Points on a hilly landscape, in no order, each with its height.
From any point a ball rolls to the lowest of the 2 points nearest to it. It stops when none of these is lower. Distance is the straight distance between rows; heights are no part of it.
Z_504: [127 133 163 157 126 106  98 162 171 126 138  32 101 161 164  54  86 126
  93 125 100 123 112  94 162]  (h 438)
Z_564: [129 104 112 159  86 118 145 146 127 166 109 126 144 118 194 150  27 131
 129 171 128 143  96 186 146]  (h 635)
Z_375: [114 184 163 169 114 115 132  96 135 154 153  92 100  87 148 102 127 147
 109 101 140 105 136  93 124]  (h 443)
Z_757: [142 132 119 168 110 136 150 116  84 136 161 132 125 128 164  90  56  78
  90 121 120 120 134 110 104]  (h 615)
Z_801: [124  75 175 129  96  84 107  92  86  87 137 102 141 189  91 103 196 107
 136 146  87  93 183 154 109]  (h 461)
Z_978: [117 124  84 106 132 190 136 141 124 109 106 207 132 114 100 200 133 111
 126 133 149 142 131 144 117]  (h 328)
Z_133: [169 162  93  99 157 167 125 150  82 155 114 178  96 124 138 161  59  98
 153 124 153 129  87 165 116]  (h 216)
Z_28: [168 147 131 144  74  99 160  82  62 171 172 164 168  86 148 127  79  90
 128 104 136 121 141 101 123]  (h 345)
Z_276: [ 93 189 142 155 145 132 112 110 166 152 130  66  97 104 160 116 134 171
 131 132 146 107 113 140 137]  (h 412)
Z_937: [109 124 135 151 157 143 104 115 165 118 173  88 123 145 183  67  91 141
 104 134 113 102 132  85  86]  (h 386)
Z_282: [122  91 206 161 139  92 123 158 124 124 144  59 144 137 185  50  94  98
  73 160  88 108 162 125 106]  (h 598)
Z_781: [123 138  65  89 140 134 141 164 161 160  82 214 127 114  94 212 156 129
 157 109 156 165 103 151 181]  (h 364)
Z_482: [127  88 129 141 127 119 122 124 151 117 152  94 147 182 120  75 132 114
 107 126 105 131 136  94 147]  (h 440)
Z_607: [ 86 183  90 109 173 178  66 174 186 136  76 156 101 110 147 178 158 136
 137 154 140 171  93 170 142]  (h 120)
Z_654: [116 109 142  96 110 138 122 145 119 122  72 164 152  86  80 199 182 152
 154 145 138 153 121 154 119]  (h 362)
Z_417: [156 194 154 150 103 112 126 135 134 172 153  70 100  73 142  86  94 129
 123  66 122 117 110  67 156]  (h 472)
Z_432: [129 157 130 136 125 148 147 100  37  94 114 144 105  93 117 143 100  89
 141 125 161 106 147 162  78]  (h 522)
Z_490: [124 136 171 119 143 112 126 118 199 141 149 115 140  92 135 120 160 202
 145 121 133 130 132  77 123]  (h 116)
Z_692: [ 96 158 100 133 112 127 140 110 127 115  87 140  99 113  96 157 122 134
 142 111 161 153 112 127 135]  (h 321)
Z_212: [145 117 160 131 119 148 138 133 124 133 153 120 160  89  95  86 164 133
 131  87 131 131 159  28 119]  (h 404)
Z_601: [112 139  92 121 133 216 143  99 106 113 141 188 137  92 128 153 112 115
 123 114 153 110 146 129  92]  (h 296)
Z_883: [147 161 174 131 105 112 100 152 110 168 114  42 128  68 112 100  98 118
 156 100 127 139 101  91 168]  (h 442)
Z_847: [142  75  99 104  87  72 100  99 142 151 151 109 157 188 119 103 130 129
 179 130 110 130 126 152 158]  (h 501)
Z_204: [183 157 108  96 164 144 127  93  53 124 146 171 120 137 119 123 144 112
 179 113 142  86 135 162  90]  (h 463)
Z_700: [147 107  73 109 140 161 148 109 131  99 142 195 147 199  96 153 154 129
 140 127 124 125 134 113 109]  (h 197)
Z_175: [128 155 150 139 161 129 153 136 157 138 117 167  92  69 126 164 176 180
 137 107 166 141 128 122 107]  (h 252)
Z_135: [130  71 124  98 153 141 103 136  74  80 119  94 143 151 104  80 134  83
 153 152 116 113 140 137  83]  (h 568)
Z_994: [125 116 173 132 125 106 141 114  42 102 108 109 118 113 111 129 151 109
 152 147 130 106 162 179  83]  (h 542)
Z_168: [153 172 120 131 129 179 102 128 149 169 122 243  92 109 138 189  65 139
  86  89 143 139 101 118 142]  (h 331)
Z_366: [112 111 156 149 147 150 154 132 112 103 128 121 139 114 127 148 145 120
  89 144 127 126 149 134 103]  (h 240)
Z_407: [143 102 101 125 196 110 165 143 130 106 161 129 105 171 105  95 212 108
 147 107 140 125 165 142 115]  (h 435)
Z_138: [127 118 168 187 120 119 138 121  97 123 154 101 148 144 162  90  77  91
  44 132 101 122 154 103 116]  (h 606)
Z_799: [154 142  90  94 143 140 121 110  73  96 119 163 119 157 135 152 128 115
 171 159 144 114 122 188  84]  (h 483)
Z_802: [107 132 123 125 173 101 113 116 155 114 139 116  94 169 117 100 204 145
 151 120 130 128 134 136 118]  (h 413)
Z_250: [127 130 123 126 103 117 170 116 136 163 142 134 147  55 134 133 121 143
 137 100 158 130 131 105 151]  (h 406)
Z_252: [120 130 112 163  92 120 153 117  74 136 128 123 126 107 177 128  50 101
 104 160 122 124 124 179 112]  (h 626)
Z_334: [109  93 188 114 140  98  92 139 133  99 142  40 131 139 143  26 114  98
 113 145 110  86 162 102  95]  (h 588)
Z_41: [139 139 120 148 133 106 121 138 167 143 168  96 122 152 162  70  94 133
 106 102 102 120 104  67 147]  (h 415)
Z_769: [124 135 141 148  81  94 179 139 149 178 134  85 152  68 135 130 111 122
  99  91 128 144 125  82 198]  (h 448)
Z_783: [ 71 129 116 140 157 158 122 150 151  98  96 124 124 127 115 175 229 146
 126 159 114 147 145 177 125]  (h 166)
Z_422: [ 95 150 166 124 115 103  98  94 140 118 120  66  89 115 130  88 150 150
 172 130 146 111 131 133 108]  (h 372)
Z_958: [121 114 127 167 100 119 174 133 108 140 145  91 173  88 113 109 128  76
  90  85 132 147 156  82 176]  (h 484)
Z_636: [111  93 167 104 151 134  87 141 114  82 113  77 142 148 101  64 153 121
 143 130 115 109 159  99  97]  (h 578)
Z_323: [132  80 131  92 121 133 136 130  81  77 126 126 154 112  98 133 164 111
 170 146 127 109 150 157  72]  (h 556)
Z_222: [107 167 130 124 172 173  81 184 172 133  89 150  83 102 148 160 108 147
 109 138 129 138  77 134 127]  (h 150)
Z_230: [118 161 142 128  95 174  95 140 166 141 119 125 100  78 159 133  44 155
 118 125 125 113  78  96 102]  (h 183)
Z_49: [118 107 113 165  80  76 172 131  98 120 129  82 127 131 120 106  94  84
 102 120 144 157 140 121 162]  (h 517)
Z_752: [146 114 168 135 134 132 124 140 156 152 128 150 146 129 144 154 111 154
  86 140 116 151  98 109 154]  (h 217)
Z_297: [146 154 132 124 115 158  98 150 106 166 106 113 126  79  91 132 103 122
 139  85 129 145  91  91 190]  (h 410)
Z_822: [126 124  92 117 101 134 168 118  63  95 106 148 111 123 131 175 106 101
 160 166 148 112 139 209  87]  (h 500)
Z_20: [ 83 105 162 136 150 151 149 157 170 105 107  87 159  99 149 148 183 158
 100 178 116 129 154 159 122]  (h 200)
Z_900: [112 159 160 151 104 171 124 151 186 164 119 141 120  75 179 154  45 161
  54 134 123 125 102 103 135]  (h 129)
Z_363: [177 115  71  96 146 121 137 110  62 120 150 151 150 190  94 149 197  87
 179 119 114 106 142 188 141]  (h 414)
Z_91: [152 164  74 121 112 109 148 124 111 150 115 180  84 135 134 154  50 126
 148 109 160 137  89 140 147]  (h 263)
Z_609: [127 176  95 143  94 158 122  90 123 136 113 218  85 143 118 176  57 136
 106  97 155 132 114 104 143]  (h 308)
Z_160: [127 117 186 103 129 127  98 121 110 126 120 100 147  73 150  92 103 153
 156 148 121 107 120 126  71]  (h 264)
Z_638: [125  63 174 114 104  83 123 124 153 118 156 103 175 139 150  83 134 143
 118 180  96 114 151 126  97]  (h 521)
Z_745: [150 129 132 116 166 183 108 183 128 138  97 177 108  99 138 157  66 120
 110 136 137 142  87 142 113]  (h 182)
Z_24: [153 113 117 119 147 152 114 119 137 171 134 188 156 150 103 162 145 139
 111 107 114 154 115 104 171]  (h 188)
Z_284: [149 109  46  86 144 149 124 126  95 123 115 170 162 181  65 184 196  95
 171 113 110 142 133 160 172]  (h 395)
Z_148: [ 90 145  91 112 171 168  89 183 171 107  83 149 129 149 123 170 211 118
 150 169 112 161 111 187 132]  (h 144)
Z_659: [127 132 119 136 163 126 149 127 131  98 163 139 106 143 153  93 102 134
 115 125 129 110 143  91  61]  (h 355)
Z_59: [122  94 133 109  85  78 118  87 115 107 127 104 135 175 112 110 151 129
 175 146 119 113 141 158 112]  (h 481)
Z_76: [112 141 103 117 164 130 107 148 114  83 100 151  88 164 144 152 142 122
 145 167 132 125 113 205  81]  (h 496)
Z_858: [124 102  75 134 109 139 151 110 152 103 157 150 142 164 108 112 134 127
 131 110 135 138 131  80 132]  (h 266)
Z_501: [ 90 131 162 130  97 132 103 123 176  91  93  45 146 139 122 117 129 161
 106 165 127 133 132  99 151]  (h 487)
Z_678: [119 102 176 135  64  97 116 107 156 116 118  94 163 135 134 111 101 162
 113 176 123 130 137 111 127]  (h 503)
Z_840: [136 105 167 135 128 106 114 136 138 118 120  67 142 161  76  96 165 127
 108 113 122 140 149  77 192]  (h 460)
Z_241: [119 136 175 167 121 127 108 137 143 139 122 111 115 126 169 138  81 155
  67 157 109 124 106 129 142]  (h 180)
Z_229: [141 130 137 115 168 183 120 175 126 144 112 127 127  93  89 133 154 124
 131  87 137 151 117  92 148]  (h 387)
Z_935: [168 161 122 138 148 139 145  88 109 193 161 187 153 101 114 151 152 132
 110  69 130 133 144  96 157]  (h 242)
Z_376: [110 175 201 164 134  78 106 147 166 104 112  33  75 134 140  81 122 137
  69 110 103 107 129  89 142]  (h 458)
Z_608: [133 175 185 132  98 123 107 147 185 142 135  86 104  75 173 111  67 194
 122 123 125 106  91  81 109]  (h 236)
Z_32: [131  80 112 145  87  93 155 114 147 147 137 138 147 170 167 145  78 140
 109 163 114 142 128 154 152]  (h 644)
Z_738: [159 122 130 115 175 158 134 151 101 138 149 150 142 118 103 104 163 114
 138  95 124 125 137  75 110]  (h 363)
Z_332: [140  74 118 142 130  69 177 124 119 104 159 128 131 188 109  91 189  87
 112 124 110 118 182 147 139]  (h 462)
Z_494: [113 121 109 123 153  87 109  95 158 151 151 109 119 194 140 114 203 143
 146 156 106 123 126 202 146]  (h 432)
Z_450: [177 118 126  97 152 103 134  82  65 133 167 164 151 179 120 115 166 102
 150 120 107 102 162 161 122]  (h 437)
Z_335: [113 123 109 151 162 149 145 131 169  91 138 158 107 153 108 109 143 142
 108 107 135 131 144  70 102]  (h 319)
Z_465: [174 171 154 139 127 117 142 110 104 182 172 164 137  91 144 117  88 124
 102  71 123 129 114  77 131]  (h 290)
Z_698: [110 151  50 106 138 157 121 146 136 135  78 198 110 126 126 208 132 116
 153 144 147 160 109 195 147]  (h 347)
Z_259: [126  64  80 128  84  94 166 123 150 137 122 161 167 183 129 181 120 128
 113 149 105 155 115 154 185]  (h 651)
Z_374: [125 126 104 112 100  99 151  97 110 152 117 130 133 110 100 155 122 126
 156 120 139 144 132 150 156]  (h 361)
Z_354: [126  76 125 146 106  72 178 133 108 128 141 102 132 138 139 103 145  88
 124 133 139 135 152 167 157]  (h 490)
Z_17: [121 148 131 100 143 136  97  96 115 137 142 107 136 103 153 102 137 145
 176 144 140  95 124 154  91]  (h 320)
Z_183: [ 91 141 119 117 128 144 119 156 140 113  54 138 107  90  78 180 168 135
 150 130 157 176 108 144 145]  (h 348)
Z_436: [141 128  60  91 138 106 131 137 121 161 107 173 157 166  96 192 181 121
 176 120 122 166 107 184 193]  (h 380)
Z_833: [136 126 118 101 141 124 137 130 185 127 128 158 117 109  94 144 170 178
 185 112 146 153 117 101 116]  (h 199)
Z_867: [149 100  44 103 139 119 158 139 141 111 135 172 118 202 129 147 117 116
 151 137 137 145 114 157 143]  (h 121)
Z_916: [100 157  94 146 125 198 110 109 149 140 147 142 123  91 155 124  79 140
 126 120 135 103 114 110 101]  (h 241)
Z_446: [106 114 153 140 128 100  83  88 109 126 129  74 120 189 121 102 199 125
 118 165  92 107 162 196 146]  (h 446)
Z_724: [155 108  40  93 135 123 193 164 123  61 150 192 118 197 135 160 116 104
 156 147 163 129 128 172  96]  (h 196)
Z_776: [137 137 213 107 140 131 107 148 170 138 151  96 155  76 160 101 121 175
 130 133 118 102 123  68  93]  (h 195)
Z_371: [120 143 198 153 101 116 105 120 148 113 101  74 142 138  87 131 144 168
  70 139 119 140 141  69 164]  (h 475)

Where does a ball stop that starts at each point below?
Z_609 | Z_607
Z_49 | Z_692
Z_375 | Z_490
Z_937 | Z_867

Call two points neighbours if one is among the 2 nearest of the other. Go from one point of each pair to the other, from neighbour to neighbour, staying as low as possible. Name the highest point that can't be avoided.
Z_738 / Z_490 | Z_417
Z_900 / Z_692 | Z_654
Z_24 / Z_490 | Z_608
Z_900 / Z_24 | Z_752
